Each row is a point on a landscape with many peaks, with its height.
From any point a climber steps to the highest of the 2 points nearest to it. It stops when none of these is higher. Distance is the straight distance between rows; heights are no part of it.
Q420: [149 122  73 144 115 158  87 125 120 161 134 119 140 133 164 120 126 124
  94  89 110 128 111 131  97  77  96 147 143  95 164 148 130 123 138 125
 107 173 132 105 128 139  87 132 117  93 125 107 109 190 117 128 128 136
 136 103 118 105  83 105 103 169 136 139 157 177 179]  (h 221)
Q289: [160 131 105 180 146 123 132 137 163 157 144 141 109 171 104 106 136 143
 112 127 133 157 123 115 149 171 143 125  87 159  91 184 107 163 115 104
  59 115 128 105 160 130 187 115 149 118 133 162 143 152 166 143 128 103
 135 120 182 114 129 107 130  80 180 118 137 157 140]  (h 569)
Q640: [164 162 147 138 131 133 180 144 138 112 132 103 169  71 101 164 100 138
 140 130 170  92 153 157 161 144 126  90  91 115 102 124 165 171  79 163
 156  97 121 186 177 136 111 101 130 136 137 110 123  60 142 106 115  89
 134 145 163 202 133 146 186 125 176 162  92 129 132]  (h 285)
Q477: [ 81 117 154  77 118 116  88 144 103 121 114 115 128 165 115 172 145 105
 137 177 128 150  88 133  94 155 166 131 127 148 139  76  83  80 153 118
 124 142  96 101 123 120  92 166 181 135 145 161 160 162 167 156 153 197
 111 164 158  63 113  94 120  57  47  79 166 132  96]  (h 642)
Q943: [116 158 190 152 104 146 137 139  98 141 135 116  81 153 180 145 159 122
 114 120 139 165 106 108 132 129 144 178 127 143 146 133  68 104 102 126
  52 139 141  37 130 151 165 119 156 125 128 159 170 126  97 111 142 154
  74 121 115 102 104 109  90 116 119 106 194 109 103]  (h 423)
Q716: [ 57 119 107  62 106 129 119 117 129 124 107  43 134 158 115 126 135 107
 157 166 168 136 112  93 121  92 119 134  94 104 124 103 163 152 181 117
 167 201 170 162 116 120 120 185 159  54 104 116  87 125 134 176 165 139
 138 132  67 155 127 178 126 132  69  95 126 121 177]  (h 142)
Q150: [207  91 164 157 146 143 112 114  95 160 151 166 114 138 178 121 132 160
 121  80  90 130 144 114 114 124  97 113 169 149 167 155  85 109 110  76
  73 126  74  58 122 151 110 109 124 160 133 122 173 163 110 124 107 154
  99 105 127  90 121  42 101 138 156 151 153  98 150]  (h 290)
Q261: [ 59 137 155 146 107 119 144 122 129 114 113 181  68 115 105  77 157 103
 149 161 102 119 127 129 131 160 166 186 153 117 114 103 117  74 145 124
  86 105 172 114  86 113 152 141 166 140 114 165 170  89 128 114 142 135
 137 165 119 110 153 152  85  90 106  82 131 120  93]  (h 396)
Q535: [181 170 136 148  93 181 112  98 112 137 125 149 155 144 113 142 112 157
  89 152 137 176 104 159 125 133 154 145 140 161 103 145  86 136  79 117
  88 130 100  88 133 113 134 114 140 148 145 173 153 139 130 133 107 136
  83 115 140 112 132  99  92 102 105 154 148 157 114]  (h 387)
Q906: [103 191  69 184 139 137 115 121 144 161 121  90 113 180 111 107 156 128
  67 131 153 156 135 116 170 139 171 161  86 112  95 140 146 173 134 173
 139 161 170 137 161 129 165 151  98  99 139 129  78 123 140 123 137  83
 144  88 146 147 128 168 123 169 130 122 123 179 145]  (h 206)
Q350: [101 157 156 119 104 158 106 139 113 105 112  79 132 102 184 144 143 117
 118 109 135 123  96 115 130 107 113 149 151 105 194  89 129 114 109 181
 146 159 158 114 133 152  97 119 126 106 137 121 111 149  88 122 126 149
  81 125 116 151 100 144 124 178  98 136 169 150 129]  (h 630)
Q590: [ 90 128 108 119 123 142 144  78 123 117 116 187 134  91 105  92  90 134
 121 161 110 112 114 149 127 147 162 141 165 124  75  80 139  96 159 122
 168 111 129 189  68  97  79 163 128 126 123 183 168  69 143 103 112 150
 160 162 136 138 183 160  79  93  73  91  64 142  92]  (h 502)
Q295: [134 158 152  96 106 159 130 114 126  99 108  75 165 132  96 179 118 129
 131 149 165 137 120 141 133 123 136 107 103 147 103 116 126 121  96 143
 145 124 120 133 134 126 120 126 151 126 118 116 102 113 110 126 120 133
  74 126 138 144 119 141 134 104  99 138 116 118  95]  (h 466)
Q41: [101 130 100 161 110 130 112 109 148 111 111 191 157  92  92 112 124  64
 118 101 120 106 104 169 102 135 144 141 125 138 121 143 118  87 137 152
 126  86 159 134 104 112 123  94 185 150 137 111 143 110 145 101 125 134
 138 139 189  63 126 122 119  97 170 127 110 162 103]  (h 362)
Q939: [108  91 139 110 157  76 125 123 117 108 115 146 105 121 138 117 146 144
 134  91  83 108 174 157  95 154 126 145 188 127 135  79 121  73 151 129
 199 111  80 116 113 152 117  93  47 141 135  90 187  96  96  88 119 128
 138 125 103 144 115 110 106 190  95 111  94  62  57]  (h 542)
Q636: [101 136 132  98  90 140 104 146 134 115 126 123 144 119 101 139 123 110
 128 151 124 130 106 116 128  94 102 122 111 132 180 138 127 133 106 139
  92 106 174 137 102 109 138 151 181 136 100 114  65 177 121 169 122 141
  86 121 104 104 153 146 161 111 143 160 166 148 158]  (h 287)
Q74: [141 166 135 146  80 172 110  99 103 134  99 168 103 122 106 137  97 178
 125 174 102 174 106 136 151 145 149 115 136 152 113 128  81 148  75 103
  82 119 109 126 107 110 124 161 139 161 142 220 157 136 150 152  99 116
  72 133 131 148 163 132  77  94 106 123 139 181 121]  (h 336)
Q783: [157 119 164  50  98 150 159 143 123 120 145  57 158 151 125 195 121 176
 146 193 174 146 140 109 134 116 129 111 104 153 111 141 130 158 101  75
 115 139  93 119 135 126 135 174 150 130  94 153 125 153 118 197 130 168
  75 137  66 155 142 108 155  63  68 153 159  60 135]  (h 302)
Q525: [178 166  74 142 126 167 126  87 163 124 126 155 199 104  64 121  86 140
 108 181 145 151 108 156 159 118 156  91  93 141  77 159 152 185  96 126
 135 114 112 195 134  92 129 143 135 144 123 147  88 116 150 155 102 101
 137  97 156 146 180 157 155  95 156 159  97 180 142]  (h 355)
Q889: [138 113  75 152 166 108 138 120 165 145 141 200 157  91 116  57 137  87
 118  96 133  89 130 167 106  87 132 150 116 118 128 166 167 112 163 146
 174 119 177 157 107 125 141  81 120 122 119  72 109  98 111  89 130 138
 191 126 133 101 133 150 158 148 196 139  84 122 142]  (h 289)
Q873: [173 170 131 166 125 130 189 130 141 141 146 141 133  95 111 114 109 138
 136 141 184 100 143 156 168 133 115  95  71 124  79 170 149 203  90 140
  99 101 153 188 146 141 131 108 154 127 114 141 114  82 157 109 120  79
 158 137 162 208 141 121 167  93 196 149  91 162 172]  (h 261)
Q252: [121  97 136 151 135 114 114 134 160 123 115 181 120 125 116  99 138  78
 141 103 106 128 106 138 102 154 154 141 146 145 119 142  77  78 149 111
  67  99 125 100 110 110 116 105 189 138 135 131 190 133 131 113 156 168
 145 137 186  52 106  88 105  73 142 103 147 115 115]  (h 410)
Q365: [119 177 123 188 139 125 175 128 146 143 128 117  93 136  96  96 108 160
 137 158 172 117 169 121 200 160 135 125  78 106  70 155 161 209 104 143
 114 115 158 171 147 141 167 122 133 118 101 143 104  69 154  92 119  61
 147 129 162 220 145 163 145 105 172 121  91 162 141]  (h 243)
Q890: [206 129  63 126 107 176  90  80 128 147 136 142 203 150 108 140 112 128
  97 131 125 180  92 151  79  94 146 128 137 147 103 144  99 121 134 102
  99 151 109  83 107 111  95 117 120 116 135 134 110 160 110 148 118 167
 114  89 140  73 133 100  77 128  95 139 131 142 129]  (h 312)
Q282: [142 125 100  95 147 108 125 101 170 130 105 123 150 163  38 149  78 123
 133 142 133 144 129 139 129 137 123  78  91 173  86 147 142 155 137  99
 131  80  91 146 121  91 156 123 164 148  89 124  85 145 154 135 101  81
 125 116 185 117 146 126 130  68 125 133  97 117  93]  (h 427)
Q866: [150 100 116  45  93 168 161  91 127 127 144  79 163 135 131 153 125 159
 152 171 171 145 143 131 122  90 130 141 130 112  68 141 125 165 133  62
 128 167 110 134 118 135 131 151 122  96 101 126 120 120  93 158 135 162
 118 111  47 148 163 121 123 109  84 154 102  69 148]  (h 251)
Q595: [127 106 124 148 157  71 136 126 163 120 107 178 115 126  65 111  86 138
 149  94  89  67 167 147 130 147 111  85 134 154 118 116 142 119 135 143
 156  63  90 161 119 133 140 105 121 170 126 112 123 119 145  96  94  84
 136 138 196 142 129 131 139 117 163 127  86 115  80]  (h 462)
Q66: [144 150  73 155 170 134 146 132 174 135 143 103 155 148  85 113 167 109
  70 150 189 136 135 158 135 147 183 165 104  96  49 138 179 156 145 137
 189 147 142 144 168 118 165 100  85 116 136  68 108  74 106  96 150 119
 182  96 123 140 129 151 154 148 137 125  74 107  99]  (h 147)
Q79: [137 182 140  88  81 168 149 104 127  86 117  64 170  82 101 153  86 128
 138 150 175 122 133 111 149  62 107  98  94 127 137 138 153 149  71 156
 140 124 134 169 122 129 103 131 156 123  87  87  60 116 103 134 109 123
  56 134 100 176 144 172 143 110 118 179 138 132 130]  (h 526)
Q625: [138 105  92  88 138 122 143  93 155 130 136 136 160 131  62 143 109 131
 145 187 134 150 130 135 132 148 147 115 119 143  69 143 134 140 170  78
 126 113 113 150 116  85 151 158 138 125 115 161 126 131 169 173 127 119
 142 139 138 117 167 127 134  59  96 108  95 124 110]  (h 400)
Q387: [102 114 109 154 181  95  74 136 111 166 103 120  88 184 167 128 156 124
 110  63  77 139 136 111 120 155 119 142 122 109 168 118 109 120 152 179
 154 146 123  77 143 147 140 102  86 126 154 112 123 155 141 107 141  96
 128 114 183 120  76 117 110 194 125 113 159 148 112]  (h 384)
Q864: [ 99 108 123 112 140  99  92 157 142  95 105 125 171 119 123 135 127  89
 119  65  97 112 100 137  78 123 109 108 128 114 171  83 126  74 146 194
 168 118 115 130 116 137  99  78 132 122 126  81 103 133 131 102 133 123
 147 128 192  92  55 138 156 169 142 131 127 125 119]  (h 9)
Q622: [ 93 191 109 187 139 131 159 125 144 138 120  94  91 129 113  92 142 145
  95 130 156 136 163 120 196 161 158 150  92 100  97 125 184 183 117 178
 160 140 160 175 163 132 153 138  97 124 133 125  97  73 138  96 132  67
 144 113 133 201 148 186 149 162 160 118  94 166 115]  (h 229)
Q507: [ 91 144 163 159  72 147 140 119 119 139 141 182  87 102 115  85 130 135
 140 177 110 135 112 108 152 112 139 180 153 120 116 134 100 128 121  97
  65 117 188 125  86  99 178 173 150 142 112 174 174 120 121 142 129 131
 130 145  69 140 193 146  61  90 124 120 150 138 148]  (h 352)
Q551: [138 126 141 110 158 104 100 154 132 116 139  94 159 117 141 186 147 169
 104 139 104 168 120 127 124 203 121  71 157 152 160  81 113 130 119 134
 149 165  56 135 175 109  63 171 101 130 194 157 159 184 190 164 120 155
 122 157 173  90 113 109 175 124  85 144 143 157 142]  (h 98)
Q457: [184  51 159 134 183  65 143 183 144 104 167 174 149 103 129 146 159 108
 135 100  95  69 166 142 128 138 116 100 161 145 159 130 127  90 137 126
 141  67 111 129 156 134 139  70  88 182 142  92 159 125 121 106 134 129
 169 141 121  73 147  91 193 151 205 156 131  66 121]  (h 404)
Q55: [194 152 110 181 154 129 122 117 125 125 144 159 174 104 134 158  96 139
 100 109 138 110  98 179 103 189 139  63 101 152 110 140 119 137  94 138
 139 123  78 135 177 147  76  84 133 130 173 148 163  92 187  98 115 113
 145 155 229 125  87 100 146 117 154 121  75 190 131]  (h 140)
Q577: [180 114 105 153 144 144 108 124  79 167 176 135 108 128 205 117 146 138
 109  98 114 124 139 129 115  91 102 134 171  97 181 154 119 133 133 118
 124 172 126 100 149 153 116 140  75  88 147 133 154 166 122 126 130 141
 156 134  88 121 102  96 122 202 157 145 147 141 185]  (h 273)
Q287: [121 125 134 194 149  99 135 119 122 165 154 189  72 127 164  65 149 117
 134  91 102 116 150 113 133  85 122 179 152 112 140 166 120 118 133 115
 106 121 166  87 109 157 196  90  78 129 114  93 159 100  90  86 118 119
 179 115  98 125 139 145  56 186 188 126 143  90 136]  (h 500)
Q726: [131 173 145 116  77 180 157  94 103 104 127 108 148 100 128 142 126 176
 111 186 146 147 141 127 194 107 167 175 145 105  88 133 128 134  83 115
 133 135 146 133 129 112 121 174 105 145 122 165 145 102  89 163 116 147
  76 117  66 177 191 138 107 119  70 153 138 105 122]  (h 264)
Q42: [142 173 144 149  77 175 102 124 104 144 115 141 117  97 152 135 102 204
  88 155 106 150 109 129 160 135 113 120 153 136 167 119 105 162  66 138
  86 134 105 122 132 133  84 179 112 149 163 208 140 191 160 164  95 125
  74 143 133 144 147 122 114 143 119 160 182 205 184]  (h 274)
Q78: [117 162 133  91  93 149 160  86 105  70  75 133 163  70  96 133  76 132
 149 105 118 103 164 112 155  54 109  98 125 109 126 122 172 141 110 158
 180  74 132 171  92 116  95 112 144 162  83  86  68  87  77 134 104 111
  93 122 100 176 189 166 134 125 117 169 123 125  96]  (h 583)
Q842: [124 130 137 115 143 119 164 160 161 107 141 106 157 137 118 159 149 111
 118 171 186 155 109 153 112 184 154 101  94 135  81 126 120 121 140 117
 129 166 108 150 171 107 130 144 164 101 156 165 158  94 164 137 166 144
 174 153 161 111  99 117 182  81 115 106  96  96 114]  (h 202)
Q363: [115 120 139 112 136 102 158 105 128  68 100 161 142  72 111 105 124 126
 148  89  96  71 164 154 116 111 127 138 178 102 120  71 166  83 139 154
 223  88 119 158 100 152  79 102  93 145 138 100 155  55 101  74 112 139
 156 159 124 148 141 139 132 181 104 103  77  92  78]  (h 591)
Q750: [140 148  65 174 169 158 117 117 165 144 147 100 148 154 111 114 175 118
  39 139 159 167 105 143 135 130 196 186 117 104  75 146 152 139 177 156
 172 187 151 124 169 116 140 141  74  70 159 113 122  98 117 109 138 119
 176  88 133 107 104 158 130 169 119 127 100 151 118]  (h 173)
Q336: [152  89 135 130 180 101 121 184 149 107 156 110 169 114 161 178 164 129
  94 117 112 116 135 145 100 195 123  87 145 129 162  92 130 117 139 147
 177 148  78 144 191 125  81 141  82 127 182 120 175 144 166 148 141 138
 166 161 156  99 105 107 208 168 129 150 117 106 148]  (h 55)
Q631: [170 142  85 129 111 195  96 104 121 147 144  94 178 135 136 144 144 133
  80 127 139 165 102 137 108  85 140 158 124 125 136 148 122 137 142 121
 103 176 135 105 118 123 117 123 114  94 139  96 106 165 101 136 146 156
 124  91  96 100 119 119 121 155 111 165 150 133 142]  (h 247)
Q162: [147 114 186  33  84 126 152 128  77 118 121 102 147 112 129 182  82 175
 165 167 125 119 133 105 134  99 115 125 148 168 137 118 124 132  88  73
 120  95  89 137 102 133 107 166 155 157  84 145 125 141  93 173  93 164
  67 145  78 150 161 112 132  59  88 145 143  75 121]  (h 257)
Q30: [173 139 112 147 137 157 146 135 153 101 150 119 183 112 125 168 132 121
 105 147 183 138 103 166 105 176 151  90  97 134  82 145 141 127 110 146
 128 165 108 157 183 104  84 114 127  84 172 157 158  91 159 122 135 146
 158 157 176 121 106 119 174 119 126 143  88 137 127]  (h 172)
Q158: [125 109 140 119 123 149 107 132 124 119 113 159 147 114 142 141 134  97
 134 141 119 140  97 154  94 157 176 146 172 147 118 102  59  71 154 111
 102 139  94  83 122 116  85 126 170 135 169 163 201 141 141 114 158 190
 125 148 158  53 113  84 103  70  71 102 146 120 109]  (h 494)
Q587: [ 88 138 137 158 146 112  99 156  96 140 114 136  44 140 186 112 137 104
 142  68  86 113 140 122 128 141 107 142 163  99 175 109 123 101 151 167
 141 142 118  98 132 150 129 110  83 119 159 135 141 141 140  79 141  96
 144 150 144 153  77 134  94 192 132  90 152 147 114]  (h 424)
Q951: [ 21 109 166  99 124  93  98 156  95 122 107 119  88 152 122 146 167  73
 147 142 117 116 106 107  93 136 160 164 115 148 159  93  98  69 172 131
 115 130 156  81 106 118 138 147 169 127 116 136 149 144 131 133 149 176
 123 150 121  62 120 128 101 101  67  58 193 121  94]  (h 503)
Q515: [ 92 148 174  78  90 153 160  93  65 114 118  67  93 121 178 137  94 148
 196 105 154 105 157  86 147  99 102 137 141  99 124 103 132 128 115 108
 158 146 123 102 107 166 117 126 124 118  89 131 120  92  65 116 113 135
  61 119  71 200 108 175  79 161  80  91 113  90 108]  (h 165)
Q539: [178 137  33 121 126 151  96  86 160 151 125 137 181 166  67 122  73 164
 117 140 132 166 128 134 138 109 133  91  86 165  67 155 149 178 130  97
 119 114 101 158 111 101 138 136 124 137 110 117  63 154 145 159  96  88
 138  78 155 145 174 141 118 101 132 151  85 181 119]  (h 389)
Q903: [132  93 111 106 174 102  98 146 142 117 130 100 172 137 139 162 146  98
 102  85  89 122 121 156  65 162 121  99 159 141 163  91 125  89 160 181
 206 146  85 129 153 128  78 113  92 112 162  79 139 131 147 103 136 139
 152 139 166  76  68 123 171 166 108 136 101 115 120]  (h 28)
Q700: [139  81  90 125 175  80 104 120 118 181 122 153  74 163 168 109  88 148
 170  65  71 114 141 106 106 130  72  84 141 135 123 124 120 127 179  91
 143 126  77 108 102 145 101 124  94 114 122 116 134 149 171 122 119 104
 157 114 144 133  87 117 106 144 124  88 110 133 153]  (h 429)
Q770: [157  88 121 130 151 102 104 133  94 166 129 162  94 115 183 130  86 153
 156  77  64 110 137 121  98 139  48  50 150 143 202 116 130 137 127 116
 116 123  73 123 118 141  79 124 108 143 146 119 130 194 164 138  97 111
 139 124 144 133  92  91 116 155 161 129 140 158 168]  (h 378)
Q865: [179 100 124 189 172 120 149 173 120 134 196 156 106 115 188 126 175 133
 100 119 123 125 142 118 134 132 140 154 152 100 156 169 113 129 129 130
  96 140 142 111 180 133 163 117  77 116 159 125 185 133 116 140 150 125
 198 133 111  98 122  72 148 178 188 159 157 111 174]  (h 328)
Q313: [147  99 157  91 142 102 127 161 104 119 148  68 126 135 185 141 145 133
 156 112 109 103 152  85 152  91  89 117 161 114 210 110 151 143 122 136
 151 131 135 135 148 144 147 136  69 135 120  94  73 199  95 147 145 123
 113 113  68 171 124 118 163 213 143 189 175  82 139]  (h 447)
Q410: [149 114 177 138 114 152 112 127  84 152 134 125  78 154 176 123 134 155
 125 116 119 139 122  98 122 120  87 146 157 133 171 151  87 137  89  92
  52 141 112  63 117 138 134 143 144 148 116 152 144 187 122 150 132 146
  92 124 100 115 112  66  98 119 123 142 199 119 154]  (h 347)
Q325: [129  98 184  76 124  90 128 165 135 132 136  53 115 175 151 149 138 135
 173 115 123 129 149  67 138 100  75 116 116 135 205 134 156 154 106 115
 119 124 134 133 142 153 171 134 119 132  84  86  50 210  93 149 151 124
  94 128  84 162 119 107 160 161 164 189 165  70 142]  (h 406)
Q585: [203 158 107 163 129 178 156 118 143 102 141 143 214  74  90 167 115 144
  81 140 151 115 137 177 148 132 151  98 120 142  80 136 155 157  71 145
 152  94 108 178 165 112 107  93 100 161 137 104 119  91 128 135  94 110
 131 116 161 156 167 118 182 132 170 192 100 166 115]  (h 316)
Q99: [128 141 101 186 176  80 126 134 161 135 113 164 121 133 104 132 108 120
 117  86 116  98 138 136 129 150 125 108  91 139 134 139 140 157 114 159
 150  89 132 139 145 150 159  55 127 153 133  89 111 119 148  88 103  58
 137 122 198 153 109 126 161 132 194 152  97 167 104]  (h 488)
Q709: [101 133 147 193 123 106 142 124  90 142 125 188  50 120 180  76 114 121
 154  69  67  98 145 108 144 124 108 157 176 106 166 117 109 106 131 153
 106 105 166 111  97 156 162  99  81 148 129 155 166 107 121  85 123  92
 144 142 129 158 115 144  58 186 168 103 142 144 126]  (h 463)
Q301: [ 58 133 188 146 137  95 131 201 143 111 117 141  58 155 112 121 159 100
 153 142 116 151 115  98 146 181 132 131  93 144 170 124  96 121 118 169
  45  95 165 102 134 115 202 138 197 164 144 152 132 156 170 154 154 113
  98 157 162  86 121 107 152  83 169  94 193 150 130]  (h 337)
Q149: [ 99 151 101 150 125 151 133  75 158 153 128 153 151 138  82  92 118 135
 129 183 142 155  96 159 142 151 176 137 116 130  47 141 139 122 139 106
 128 137 130 168 113  97 125 158 138 116 136 182 144  83 160 123 136 128
 167 118 149 127 176 152  93  73 109 101  82 154 100]  (h 451)
Q242: [112 129 153 114 108 124 145 156 158 115 121 134 128  97  89 128 133 103
 133 159 145 135 145 126 166  88 124 129 101 139 132 151 154 149 113 117
  92  93 183 153 109 110 166 137 166 160  97 110  78 149 107 141 119 108
  97 126 116 124 180 147 160  93 171 153 140 134 124]  (h 255)
Q315: [136 155 127 126 104 145 104 135 132 111 124 102 157 131 133 181 135 171
 100 201 143 172 102 137 128 180 166 113 127 148 110  99 103 132 101 122
 117 179  79 146 171 110  76 168 117 112 176 209 150 157 183 179 118 165
 119 152 138 122 129 117 138 108  59 119 133 173 150]  (h 155)
Q685: [144 147 123 156 107 172 124 129 119 132 140 122 121 132 162 135 134 170
 105 161 151 160 112 119 151 145 119 121 125 110 133 130 119 184 108 115
  88 179 120 130 150 122 111 182 112  96 169 194 151 163 153 170 121 129
 135 130 116 143 116 130 121 118 113 132 157 177 196]  (h 213)
Q650: [ 76  97 164  99  87 121  97 174 122 119 119 130 113 118 152 108 122  69
 170 112  93 108 105 113 111  81  75 129 120 142 220 130 135 120 132 143
  93 114 175 135 102 125 138 132 188 129 104 118  61 198 135 134 147 132
 119 139  95 109 128 108 138 123 165 132 179 137 178]  (h 331)
Q156: [102 145  88 157 159 113  83 120 134 135 116 127 117 157 122 130 138 151
  65 113  75 166 142 140 112 158 135 148 144 114 138  97 114 112 173 147
 175 121 110 129 130 126 137 136  72 144 137 116 130 147 114 139 104 118
 122 104 148 113 123 128 107 181 107 130 146 152  79]  (h 340)
Q756: [ 48 163 174 138 121 118 106 189 128 121 100 105  94 154 101 168 170 108
 110 169 132 150  98 113 135 196 150 120  83 153 165  98  97 134  92 179
  70 106 141 103 160 113 151 181 192 147 140 181 129 145 177 162 158 131
  88 158 177  93 132 136 172  89 108  98 192 178 121]  (h 295)
Q696: [133 174 179 161 120 163 121 171 113 117 154  96 114 134 171 158 182 109
  97 125 154 138 109 132 146 131 137 167 121 116 172 122 101 112  75 180
  93 140 166  81 161 152 145 105 135 122 128 111 141 123  83  89 146 154
  92 128 136 126  86 131 146 152 134 148 176 133 111]  (h 510)
Q430: [ 81  91 176 123 125  88 118 185 143 137 116 128  65 165 151 117 144  84
 189 111 119 117 127  90 126 138 101 115 102 138 184 147 115 112 131 127
  60 118 163  92 125 147 174 122 186 134 125 128  92 176 146 133 155 109
 123 146 135  98 103 113 127 113 177  99 180 129 151]  (h 376)
Q648: [185  65 144 184 181 100 162 183 131 126 203 189 133  94 164 125 173 102
 120 131 116 102 172 136 155 127 147 122 164 109 147 180 120 103 120 109
 102  96 133 121 158 131 157  91  80 179 161 117 189 123 105 124 159 140
 196 138  91  92 151  67 168 171 213 151 122  71 163]  (h 367)
Q434: [ 97 133 117 149 120 143 144  81 134  96 112 178 127  65 108  78 102 116
 131 116 105  84 128 155 119 140 140 138 150  94 107  70 154  90 156 175
 203  99 146 183  93 122  65 141 124 142 163 154 156  41 123  82 124 131
 157 157 142 141 162 148 109 145 101  98  71 146  96]  (h 547)
Q502: [127 151 102 148 130 120 158 110 122 145 119 124  96 151 146  56 149 116
 140 107 153 122 142 113 131  78 124 162 125 100  99 154 149 131 148 118
 145 133 171 118 101 157 177  91 111 102 105  94 116  85  91  80 142  98
 151 109  85 156 127 173  87 167 159 130 101 111 125]  (h 546)
Q798: [162  97 158  74 128 123 133 158 141 136 159  50 144 173 114 177 146 162
 145 133 136 134 144  87 136 119 103 126 103 148 151 133 132 158 121  91
 103 131 114 114 141 139 152 144 140 130 107 105  79 201 117 171 150 156
  91 112  92 124 133 103 162 102 112 168 172  69 143]  (h 359)
Q471: [119 112 139 100 114 132 101 142  88 105 109  91 134 127 193 129 125 149
 141  83  91 112 138  93 132  83  84 120 173  99 226  94 151 126 129 154
 174 150 137 143 115 130  96 145  86 123 121  96  71 201  97 149 118 141
  83 121  85 155 116 112 134 213 118 151 172 115 153]  (h 507)
Q729: [168 114  97 144 179 100 142 162 165 164 160  92 148 161 107 143 186 128
  80 153 156 142 167 132 143 142 170 168 113 103  58 156 153 155 145 121
 175 135 117 120 188 123 177  96  68 140 112  60 115 110  95 119 140  98
 185  82 108 124 136 144 168 158 119 134 101  52  88]  (h 130)
Q944: [125 143  93  87 111 123 142  92 133  96  81 130 157 106  98 101  86 127
 141  79 128 120 139 107 120  73 106 125 123 121 109 116 172 107 154 159
 175  96 149 166  82 124 115 124 135 140  91  68  68 110  72 118  93 120
 133 100  98 151 152 172 124 133 106 133  90 134  95]  (h 627)
Q307: [143  80  76  81 155 118 113 113 156 150 141 116 142 165 127 120 148  98
 138 106 148 116 109 133  84  91 104 120 109 123 131 145 146 126 194 105
 167 174 130 120 115 131 121 132 140  71 111  69  92 143 126 140 157 141
 180 110  98 105  77 141 140 125 137 116 107 107 166]  (h 220)
Q329: [ 83 166 156  55  74 154 148  68  83 100 109  57 124 133 153 143 101 158
 172 147 185 131 138  86 135 100 130 137 122  91  85 120 142 122 114  96
 188 172 130 138 107 152  82 156 140  96  93 143 104  67  86 142 126 159
  70 123  63 186 136 182  89 112  43  98 117 116 132]  (h 190)
Q245: [154  79 166 108 159  65 130 152 135 108 127 175 127 109 102 145 121 111
 163  85  74  91 161 146 105 125  95  95 160 177 157 115 124 103 124 129
 149  62  73 135 118 135 126  76 123 198 124  91 139 138 123  95 100 118
 110 134 155 101 132 102 150 126 158 146 114  73  84]  (h 437)
Q157: [137 104 126 157 151  87 158 128 135 159 146 153  71 148 136  86 116 153
 161 125 143 132 158 120 153 142 108 116 132 126 100 170 104 149 146  88
  81 124 116 106 123 141 176 139 126 123 121 143 167 115 157 120 125 100
 157 132 134 141 123 117 118 102 159 116 120 108 148]  (h 513)
Q31: [201  87 140 157 150 131 104 112  77 150 150 193 125 101 187 144 106 170
 126  88  63 103 148 145 103 148  88  60 178 148 166 135 112 110 114 102
 119 108  65  95 127 147  69 114 101 148 155 117 188 150 143 122  95 145
 122 121 131  96 109  71 102 159 150 148 113 129 147]  (h 326)
Q101: [134  93 125 130 170  85 147 121 124 156 120 139  72 178 132 111 121 141
 153  96 137 130 156 118 110 166 110 116 136 131  88 139 114 112 165  87
 128 134  78  79 130 147 148 105 117 115 119 124 176  89 145 104 130 103
 147 120 147 135  87 122 113 114 112  79  98  90 109]  (h 474)
Q991: [113 148  93 181 151 106 113 141 162 150 113 154 105 163  64 114 116 104
 110 112 129 134 109 126 137 170 154 127  74 162  94 169 123 143 120 141
  78  79 143 120 154 125 187  92 164 143 107 127 106 122 156 104 123  78
 131 116 211 111 120 139 140  87 183 112 119 182 106]  (h 524)
Q931: [129  83  79 108 158 104 138 156 171 146 143 134 151 132 138  69 149  64
 134 106 158  84 105 141  83  74 116 152  98 115 139 154 168 125 172 150
 166 160 170 153 110 139 130  87 148  80 119  79  89 114 133 109 175 141
 191 118  98  97  83 136 180 147 180 129 104 114 162]  (h 258)
Q721: [ 69 165 161 119 117 122 131 161 143  98 115  93 126 132  98 172 145 111
 121 199 161 151  89 138 115 210 182 116  90 148 114  97 115 115  97 164
 130 159 129 127 172 124 153 157 184 119 163 172 152  96 178 146 150 132
 102 163 175 112 107 131 150  59  73  86 122 147  97]  (h 244)
Q442: [ 49 112 153 123 122  91 125 126 127 126 105 141  53 147 126 103 155  76
 164 119 113 127 112 111 120 163 139 161 126 110 136 101 115  85 178 126
 117 124 168  85 108 120 164 126 155 120 123 135 151 106 147  95 158 120
 136 154 133 108 110 154 101 104 112  62 140 121  94]  (h 434)
Q183: [105 128  90 160 127 146 116 118 161 124 137 201 157  62  83  72 150  65
  94 137 131 111  93 175 115 106 151 167 134 125 121 127 150 105 157 157
 120 101 189 159 102  90 118 119 155 126 138 116 136  99 133 119 136 143
 170 133 148  71 169 139 137 123 175 122 108 154 109]  (h 327)
Q24: [132 119 168  98  98 138 142 110  90 125 128 104  99 118 181 128  88 154
 193 107 149 110 138 124 115 119  68 102 137 124 132 109 122 129 121 109
 125 159 111 117 104 159  87 124 137 101 125 155 139 114 119 128 111 133
  90 150 114 173  93 132  99 126 102  99 119 115 152]  (h 184)
Q501: [117 161 158 132  62 182 153 116  94 130 136 154 123  92 143 129 140 150
  97 195 140 145 119 131 165 105 163 181 159 114 112 138  87 119 103  91
  90 136 160 126 112 105 139 164 137 122 132 171 190  97  98 147 121 155
 102 134  64 133 188 139  76 124 102 138 161 102 150]  (h 307)
Q618: [ 98  90  82  73 118 143 117 120 154 158 134  63 152 158 134 113 124  80
 155 132 151 129  89 122  87  78 109 136  94 100 122 135 161 144 191 101
 130 200 168 150 113 127 113 166 157  49 106 119  62 155 139 150 170 143
 165  97  92 133  99 158 132 117 104 108 102 150 194]  (h 178)
Q961: [128 150 125  43  89 162 136  72  98 107 124  85 160 125 113 148 108 171
 117 172 171 162 139 108 137  86 149 157 136 127  64 119 147 135 134  85
 159 149 117 137 109 108 113 158 106 123  95 134 113  95  74 166 116 166
  95 106  41 163 183 155  93 127  58 124 107  93 128]  (h 224)
Q660: [107 135 110 124 121 112 146 111 128 131  90 129 102 135 129  73 102 128
 167  95 126 110 150 109 148  90  95 135 125 120 125 127 159 147 141 128
 154 121 168 150  77 140 141 114 117 126  97 113  98 112 103 117 118 105
 132 104  95 181 135 176 107 165 129 120 107 126 125]  (h 585)
Q923: [110  79 178  54  98 122 122 122  89 106 117 119 119 113 156 137 103 137
 194 127 113 100 144  90 125  84  93 129 169 138 178 118 124 112 125  91
 138  96 143 136  85 131 127 139 137 168  86 113 112 164  78 157 107 165
  88 137  59 132 154 121 108 121 109 125 145  82 120]  (h 223)

Call two points neighbours if one is among the 2 nearest of the other. Go from one point of each pair to the other, from neighbour to neighbour, staying as high as possible. Name the lowest point that can't be avoided.
Q477, Q289 | Q961
Q350, Q289 | Q150
Q282, Q363 | Q625

Two climbers start at each pair of points below. Name the first point that both come to, or write never.
Q420, Q31 | Q289
Q923, Q726 | never
Q30, Q336 | never
Q307, Q903 | never

For each start below, name the point where the climber stops.
Q156 | Q944
Q618 | Q477
Q551 | Q535
Q501 | Q477
Q729 | Q282
Q387 | Q944
Q66 | Q282
